Each row is a point on a tangle of strands that fork, close into loops and nearly touch. The rows are in no order.
Points whose rows are less than 44.5 apart are linked; no others are. Some points are linked to none.
gato: 7 6 -1 13 -4 2 13 16 12 12 -3 -14 -10 3 9 1 5 -11 -11 16 -1 -8 1 -6
vib: -19 -16 -1 0 -6 6 19 -1 -15 33 3 -14 6 2 3 -2 -10 9 -8 4 6 7 3 18
Pudek: -3 7 -14 7 -19 -8 6 -13 -18 -17 9 2 2 -15 5 11 -20 6 -7 -1 -29 21 17 3
bopud: -9 -12 -5 1 -11 -6 7 7 10 14 14 -14 -7 -8 7 -9 6 11 5 1 -5 2 -2 13
gav: 0 4 -13 7 -5 -11 3 -7 -15 -14 26 0 -6 -8 16 2 -10 5 -4 2 -19 22 13 2
nari: 9 -17 7 -8 10 -24 -4 -3 13 -14 -3 3 9 -15 -2 7 4 7 23 1 -4 7 2 -7
vep: 4 22 -7 -22 -4 7 -11 17 -3 -25 -2 -5 7 0 -8 -8 0 -5 -7 -5 -24 -1 15 1
daba: 5 -11 -13 -7 19 -21 -6 2 -3 -12 2 8 -3 -5 10 -24 8 0 -8 1 -11 16 8 -3
gef: -11 10 18 12 -11 16 15 -6 -2 10 -5 3 0 14 -3 9 2 3 2 -9 15 -16 -1 5
lubav: -21 -21 -12 -11 -2 10 2 -5 -17 31 10 -12 -10 -17 7 -12 -13 6 2 0 14 11 1 17
dur: 5 12 5 -12 -2 -9 -26 12 13 -18 -9 17 5 15 -9 -6 14 -15 5 8 5 -14 3 -10
pebe: -12 -10 -1 13 -15 -7 8 10 5 10 -1 -15 8 -10 -5 -5 1 3 0 -10 -15 2 6 19
kolum: 4 11 1 5 -10 -3 1 24 -2 -19 -4 2 -1 6 3 1 8 2 7 10 -4 0 5 -10
tobu: 11 0 7 -1 8 0 -3 -1 16 -12 18 5 9 -2 -3 3 2 -9 9 3 4 -9 -22 -12
ziv: -7 12 2 -8 -11 -12 -7 13 -16 -19 6 5 16 2 13 7 -18 1 6 -1 -22 -4 10 -13
vuva: -8 0 20 -11 -6 1 -3 -1 10 -15 -7 -13 6 -2 -19 19 2 -4 15 -18 -2 -17 4 0
mobif: 3 -1 0 2 -6 -12 12 14 5 -10 -5 13 -8 -6 3 -3 10 9 3 3 -2 -6 -6 -10
Sotip: -5 -5 1 -12 14 8 -5 2 6 -7 -1 13 -6 18 15 -26 15 2 -6 2 7 14 -5 6
Tuvuk: -2 0 -3 14 -20 27 2 4 -1 31 -10 4 -1 8 13 6 -14 2 -9 19 35 -13 -7 3
repa: -13 -3 -1 -3 6 15 0 0 12 21 -9 3 -4 4 -5 0 -15 8 -8 -12 28 -10 -7 0
Kur: -16 3 11 17 -12 -2 20 2 -17 5 1 3 -5 16 3 9 5 4 -4 4 1 -2 5 6
Bonu: 19 -20 10 -7 20 -13 -4 -21 1 -6 -13 7 22 -11 2 -5 12 2 18 1 -11 12 1 -2
povug: -2 -6 3 11 2 -2 4 -11 -2 18 19 2 -11 -26 0 -2 12 1 22 -1 12 11 -2 9
Timek: 23 5 3 10 19 10 -12 -15 22 -3 -13 17 -9 12 5 2 7 -2 -4 -4 19 -4 -25 -14
Rir: 14 23 -5 14 3 12 -8 -10 15 26 -4 4 -4 5 9 12 -21 2 -2 -9 31 -17 2 0
dunir: 14 -24 -7 -7 20 -20 -6 -9 3 -4 -1 14 -2 -4 1 -25 16 0 -2 2 6 5 -8 -9
kopi: 16 -18 -17 -12 5 11 -11 -21 -4 30 11 -10 -13 -18 -7 -5 -25 13 20 -6 30 1 -16 4
novu: -16 -14 -10 -2 -7 -5 20 -9 -19 3 30 -1 -16 -1 17 -6 -1 2 -15 6 -16 8 -6 15
nufev: 17 -18 10 -7 25 2 2 -19 6 -10 0 -3 8 -1 7 -11 14 9 22 1 -1 2 -6 6
nogeb: -4 -19 -8 -16 3 11 0 -11 -8 34 10 -6 -11 -19 4 -12 -14 9 8 -7 27 3 -7 6
zir: 1 4 -2 27 -4 10 10 -6 -3 27 10 3 -1 -1 -8 -3 -9 -3 -15 -3 27 -9 -13 6
zak: 9 -12 -8 3 1 -4 -1 2 13 24 -3 -6 -13 1 4 -10 2 12 3 8 28 1 -15 -8
doto: -17 -4 -6 -14 3 -16 -15 1 -17 -6 6 -10 22 -18 4 28 -24 -8 7 13 -28 9 1 -9
tuved: -4 10 -14 -20 -7 5 0 11 8 -18 -1 2 4 4 -1 -9 1 0 -16 -2 -23 9 2 -3
pif: 10 6 1 -6 21 8 -1 0 4 -4 -28 8 1 20 -8 -20 26 -6 -5 8 0 2 11 -1
luf: -9 -5 -1 -8 -2 14 7 12 -5 -5 6 6 -17 9 16 -14 10 3 -15 6 0 9 -12 -4
vulis: 5 -1 6 3 7 -5 -10 -16 23 0 11 17 -4 -6 6 0 1 15 12 -23 15 -4 -12 8
sus: 3 -13 -1 0 12 -16 -11 3 17 -2 10 18 -5 2 -4 -19 14 3 1 1 18 -5 -8 -1
vip: -14 -9 6 8 -20 -6 5 0 -5 -1 -6 -10 16 -11 -18 12 1 -5 1 -10 -26 -2 5 20
Sep: -6 -5 1 7 7 0 3 -6 -3 11 4 -5 -7 -25 7 3 5 2 22 -2 -2 23 10 12
vam: -15 0 5 12 -8 3 22 6 -27 24 -13 -9 0 12 -1 4 -4 7 -16 -3 5 6 13 17
zagas: -3 10 12 13 4 8 1 -13 8 2 -1 -13 3 -4 -24 20 2 -5 11 -23 6 -13 1 0
Sofim: 0 -8 -18 -2 0 20 4 -3 17 29 5 -3 1 5 -1 4 -23 11 -9 -6 33 -11 -21 4
nusi: 18 13 11 -6 6 -10 -24 7 8 -15 1 7 17 3 -8 -1 6 -16 18 4 4 -16 8 -10
rovo: -5 2 13 -15 3 3 -16 9 -5 -27 -10 -10 6 8 -6 4 4 -10 9 -18 -5 -18 15 -4
fimo: 32 -20 -1 2 29 2 3 -30 11 2 -8 3 10 11 -2 -15 15 9 10 3 10 -6 -12 4
gabo: -6 12 8 13 -22 -14 12 8 -23 -8 5 6 8 17 -15 14 6 2 -3 8 -12 -7 4 0
tapu: -6 -6 2 1 5 6 6 18 9 1 -31 -1 -15 7 10 -9 1 13 -8 1 15 -2 -6 -10
fen: -1 -10 -11 9 -14 -1 3 16 10 14 7 -6 -8 -1 0 -15 5 14 -3 9 16 -2 -16 11
lav: 15 -11 2 9 24 -6 -12 -21 2 11 15 2 -10 -17 -2 -10 7 4 19 -5 15 13 -10 4
milav: 11 -13 6 -3 1 -2 -2 -13 18 7 20 -6 -2 -14 1 0 5 -7 9 -2 0 -6 -19 -3
Petep: -8 0 -13 5 -7 1 20 -6 -24 -12 30 -2 -4 9 13 6 -11 2 -15 8 -17 15 -1 0
Vaf: 26 -15 -12 5 28 3 -8 -20 15 11 -13 5 3 20 -2 -17 9 9 -4 6 18 -5 -17 4
Tov: -3 -1 0 -7 4 0 7 8 10 1 -8 -9 -10 2 20 -10 5 -15 -14 9 -10 -8 14 -7
nesa: -10 0 -6 1 -2 -11 -3 11 -4 -7 20 -7 14 -12 -13 7 -2 -5 5 11 -23 15 10 7
miti: 14 2 4 11 7 13 1 7 15 24 -12 -7 -14 -3 12 1 3 -9 -8 27 23 -9 0 -6
liti: -6 0 2 4 -5 18 10 16 2 2 -15 1 -14 0 15 -12 5 5 -14 0 9 4 -14 -3
Kot: -7 -6 1 4 20 9 0 2 23 8 -5 -9 0 3 -8 -4 -1 6 3 -14 15 -4 -5 5
Bav: -10 -4 4 -9 -13 -15 5 2 -9 -11 4 -2 3 -9 10 9 -6 -2 0 -7 -24 -1 8 -9
gafik: 0 3 -3 14 -24 -15 6 -16 -28 -10 8 7 15 -6 -6 13 -15 3 -10 3 -33 20 9 18
nofu: 6 12 14 21 -6 -3 12 -2 -6 7 9 -3 8 -4 -8 9 8 -15 3 -9 0 2 -13 -12
vaz: 3 9 -19 -22 9 -12 -20 -10 -5 -26 5 6 14 -8 -2 -2 -30 6 -11 13 -25 3 24 -6
vez: 9 19 8 11 6 4 -8 -7 14 12 -18 2 -16 6 -3 7 -4 -3 1 -8 30 -20 16 -3
vupu: 13 1 -13 -12 4 -8 1 11 2 -23 4 6 1 -3 12 -19 0 3 -14 4 -21 13 4 -6
laz: 4 3 6 -1 7 -9 -18 8 23 -9 -5 21 -7 11 -5 -12 11 -10 -3 5 16 -11 -1 -7
rumu: -3 15 3 11 -19 -19 12 -4 -35 -8 3 1 13 9 -20 19 -3 1 -7 2 -26 3 20 13
sorir: -11 -6 12 -5 -19 -5 0 0 -6 -8 0 -6 18 -8 -27 18 2 -13 8 -11 -13 -17 4 10
Tevi: -4 -8 2 2 -18 -17 22 10 -15 -9 1 6 0 -10 3 3 1 3 -1 -2 -15 -1 -9 -17
kanu: -12 11 14 0 -1 16 5 6 -9 -6 -14 -12 -15 15 7 3 11 -6 -3 -11 -4 -4 13 -1
volo: 5 6 -2 15 -6 23 5 2 2 33 5 1 -7 -1 11 -5 -6 -8 -8 16 31 -9 -14 2
dibuf: -15 6 -3 -10 -6 -10 -15 0 -27 -13 6 -6 22 -11 2 23 -31 -2 2 6 -28 -7 12 -5
Zazol: -4 -2 -11 9 1 -7 14 -7 -11 9 7 -7 -14 -22 15 3 -2 7 -4 0 -15 20 17 11
kas: -5 18 4 -16 -19 9 -16 16 -14 -27 -3 -6 4 11 -7 -1 5 -16 -1 -12 -11 -13 11 -2
suf: 14 -10 -5 -3 23 8 -3 -9 16 23 -6 -3 -8 9 4 -10 4 6 -1 8 29 4 -13 -13
fus: -4 10 8 -23 -1 -13 -13 8 -1 -5 10 7 18 9 5 -4 5 -2 16 7 -10 13 -10 -18
lem: -2 -13 0 -33 2 -6 -5 3 -3 -12 13 3 12 -7 7 -1 1 3 11 4 -21 16 -19 -12
melig: -4 0 -9 -8 17 -13 -4 9 4 -11 6 -7 7 -4 -8 2 2 3 7 4 -20 16 23 4
vipi: 14 9 6 6 5 9 -10 6 13 2 -36 0 -21 5 -5 10 2 -3 -6 2 25 -18 3 -7
refa: -5 19 5 -2 -13 12 5 8 -18 -18 -14 -15 -17 19 5 11 0 -4 -12 -3 -12 1 14 -8
Sas: 22 13 -14 4 14 17 -7 -8 14 15 -12 8 -2 2 3 12 -19 18 6 -12 30 -9 3 3
Reso: -3 -4 6 17 2 9 6 -20 11 10 6 -5 8 -11 -14 18 -3 -1 6 -24 4 -1 -20 7
Ruz: -1 16 -1 3 -8 -1 -9 23 -13 -26 7 13 6 12 14 3 -8 -6 -5 13 -12 -5 2 -11
lelo: -3 8 12 10 -1 15 1 6 11 -13 8 14 5 8 -3 6 6 -16 2 5 5 -14 -15 -6
zadu: -3 7 2 2 11 12 4 12 10 8 -11 -14 -2 -4 -16 -9 7 5 5 -8 7 4 12 8
lelun: 4 -6 0 -4 23 2 -6 -3 4 -1 -16 16 2 21 8 -24 25 0 -4 15 12 7 4 6
Zudov: -3 -26 1 -20 -2 -5 -1 -6 6 -1 16 -1 4 -20 2 2 3 -7 12 3 -15 5 -18 -3
Dapa: -6 24 -9 -1 -23 8 2 4 -10 -18 -4 -5 -14 20 6 6 -12 -2 -21 -3 -20 8 10 -9
kel: 2 -4 -12 -19 12 -14 -18 -4 -3 -23 3 4 15 -11 -1 4 -10 1 4 9 -27 14 29 6
Marak: -8 15 22 10 -16 18 6 1 -6 -7 -1 3 2 19 -13 8 8 -10 -1 -10 5 -17 -10 4
mus: 3 9 0 -18 10 5 0 6 6 -7 -22 0 -8 5 -13 -13 16 2 2 -7 0 -4 23 5
fono: -4 23 18 11 -19 8 5 1 -18 -2 0 0 6 11 -14 9 10 -24 -1 -11 -3 -5 -7 -12
kadi: -19 -4 -1 -1 -6 -16 -7 1 -7 -3 14 -2 14 -12 -14 25 -5 -19 12 13 -25 11 6 0
giso: 11 -4 6 3 10 7 -8 16 10 -4 -42 4 -16 7 4 -6 9 7 -12 10 17 -7 2 -5
logoz: -6 19 -12 1 -28 -10 4 -10 -12 -9 3 -8 -5 6 -1 8 -19 2 -21 -3 -24 10 18 -5
gof: 0 -1 -4 24 -2 7 14 -16 3 25 -2 -5 3 -10 -20 11 -9 2 -8 -18 12 -7 -21 6

A piece is all that can be reached along the links. How many separate loops has the piece of each point below (a circle has one, a figure eight two, a Y none), and how many tips (points with one link)?
dur => loops 0, tips 4
Petep => loops 0, tips 6
zadu => loops 0, tips 2
Bav => loops 1, tips 1

Name the points in between on the shortest way along the links from the first point to the second, in order.
nofu / Sep => fono > Marak > gef > Kur > gabo > rumu > gafik > Pudek > gav > Zazol
Sofim / Sotip => repa > Kot > zadu > mus > pif > lelun
volo / Bonu => zir > gof > Reso > zagas > vuva > sorir > vip > pebe > bopud > fen > zak > suf > Vaf > fimo > nufev
milav / kopi => tobu > lelo > Marak > gef > Kur > vam > vib > lubav > nogeb
